Each row is a point on a landscape with many valleys, with its height.
A ball rolls from a point to the lowest of its 6 nearest points, and stops where none of them is lower. Distance is the straight distance between rows; heights are no part of it.
Gov height 1.34: [ 93 151 160 105 105 143 155 123 110  77 194 155]
Bak height 2.02: [172 111  86 172 158 120 136 170 153 175  77  83]
kez height 1.59: [147 116  93 177 131 103 117  81 148 176  69 124]
pape height 2.98: [140 113 132 129 111 119 115  98 138 138 104 143]
kured height 0.71: [128 119 149 110 129 114 127 134 136 119 126 133]
Gibi height 4.77: [133  79  81 131 186 125 129 240 181 135 135  65]
Sen height 4.85: [116 121 147 113 155 123 127 163 115 131 139 111]
Zure height 2.62: [141 117 142 138 131 109 124 134 136 129 103 117]
Rav height 2.14: [158  97  81 151 162 132 127 200 162 172  96  68]
Vago height 1.85: [103 136 163 101 142 126 147 154 112 113 174 122]
bul height 4.02: [133 126 142 123 160 114 130 161 128 128 106 110]
Tipu height 2.69: [132 104 101 143 170 137 125 193 138 157 102  79]
tive height 2.59: [139  73  74 143 166 136 120 222 173 166 114  72]
Pite height 2.80: [ 89 177 135 112  80 162 131  80  88  91 151 185]
lur height 3.67: [113 128 138 108  98 138 127 103 124 105 144 169]
muv height 5.02: [153 173 124 120  81 148 131  56 106 127 117 181]
rame height 1.62: [146 112 121 150 129 102 115 114 150 142  91 119]
basa height 3.57: [104 145 137 109  87 156 131  94 103  98 158 173]
did height 1.15: [149 118 109 156 127 105 114  68 150 173  79 134]
nafa height 5.50: [127 149 135 109  87 152 132  79 108 122 124 177]
Rif height 1.03: [109 143 161  94 128 128 155 149 112 101 188 130]
Kiv height 3.69: [106 166 139 117  85 158 128  73  89  97 142 181]
Fopi height 5.49: [117  91 101 138 176 132 117 212 147 128 135  74]
vado height 4.86: [117 150 139 113  86 157 126  83 103 116 138 178]
kede height 2.30: [180 104  77 194 158 100 139 138 170 177  66  98]
rosep height 2.16: [146 110 126 131 113 113 112  82 132 146 102 130]
Des height 3.37: [118 128 161 102 141 120 139 150 119 120 144 120]
mutib height 1.37: [154 113 119 157 140 102 120 124 147 143  85 108]
Dolon height 4.52: [123 115 115 129 165 130 122 186 124 143 118  88]
fogez height 0.59: [105 151 166  88 127 138 153 154 107 103 205 121]
dad height 1.83: [ 74 169 145 114  84 149 138  98 100  64 192 166]
lus height 2.97: [138 118 148 117 129 114 125 120 140 116 116 132]
gasi height 2.34: [ 82 173 137 103  92 161 139  84  91  81 167 182]
feb height 2.12: [169 109  86 191 144  96 122 122 169 167  69 111]
vana height 1.90: [164 109 101 180 148 104 126 141 161 160  77  99]
rivo height 5.52: [137 169 129 114  82 153 122  65  97 123 125 181]
Digis height 3.96: [119 120 146 110 109 129 125 110 129 113 132 151]
sef height 0.87: [146 112 111 169 134 103 113  98 151 158  81 125]
vapuz height 1.06: [ 95 159 167 101 112 149 155 141 107  76 217 132]
votub height 1.48: [148 124 122 130 114 118 115  61 134 164  88 143]
gubak height 2.28: [141 122 125 122 104 130 115  70 127 150  99 156]
tuk height 2.77: [127 126 154 106 131 113 133 131 128 112 134 134]
Pived height 3.47: [106 122 156  96 154 129 128 168 114 122 173 108]
las height 2.41: [163 108  83 194 142 102 117 105 162 179  67 123]
taban height 3.59: [154 138 130 111 100 142 120  62 111 141 112 171]
vokit height 5.94: [140 206 126 123  67 140 119  42  94 102 120 199]
Niz height 2.24: [104 136 151 105 104 137 145 116 120  92 165 166]
foz height 4.32: [ 92 116 152  99 164 127 119 178 120 118 188  93]
med height 6.89: [102 101 121 125 173 133 117 198 128 122 148  78]
bet height 1.42: [ 93 172 173  97 103 158 155 146  90  66 237 117]
Runu height 6.00: [ 96 100 134 115 175 123 112 192 121 118 169  83]
Pima height 1.72: [156 120 114 156 146 109 128 143 145 144  82  96]
gizif height 2.52: [145 118 118 145 160 123 124 174 135 147  98  92]

Where does a ball stop that starts at each point below?
vado | fogez
Pima | sef
muv | sef
foz | fogez
gasi | fogez
lur | fogez
kede | sef

Write out the way that a ball takes from each point below.
pape | votub, sef
vana | mutib, sef
gubak | did, sef
rivo | taban, votub, sef
Pived | Rif, fogez
basa | Niz, Rif, fogez
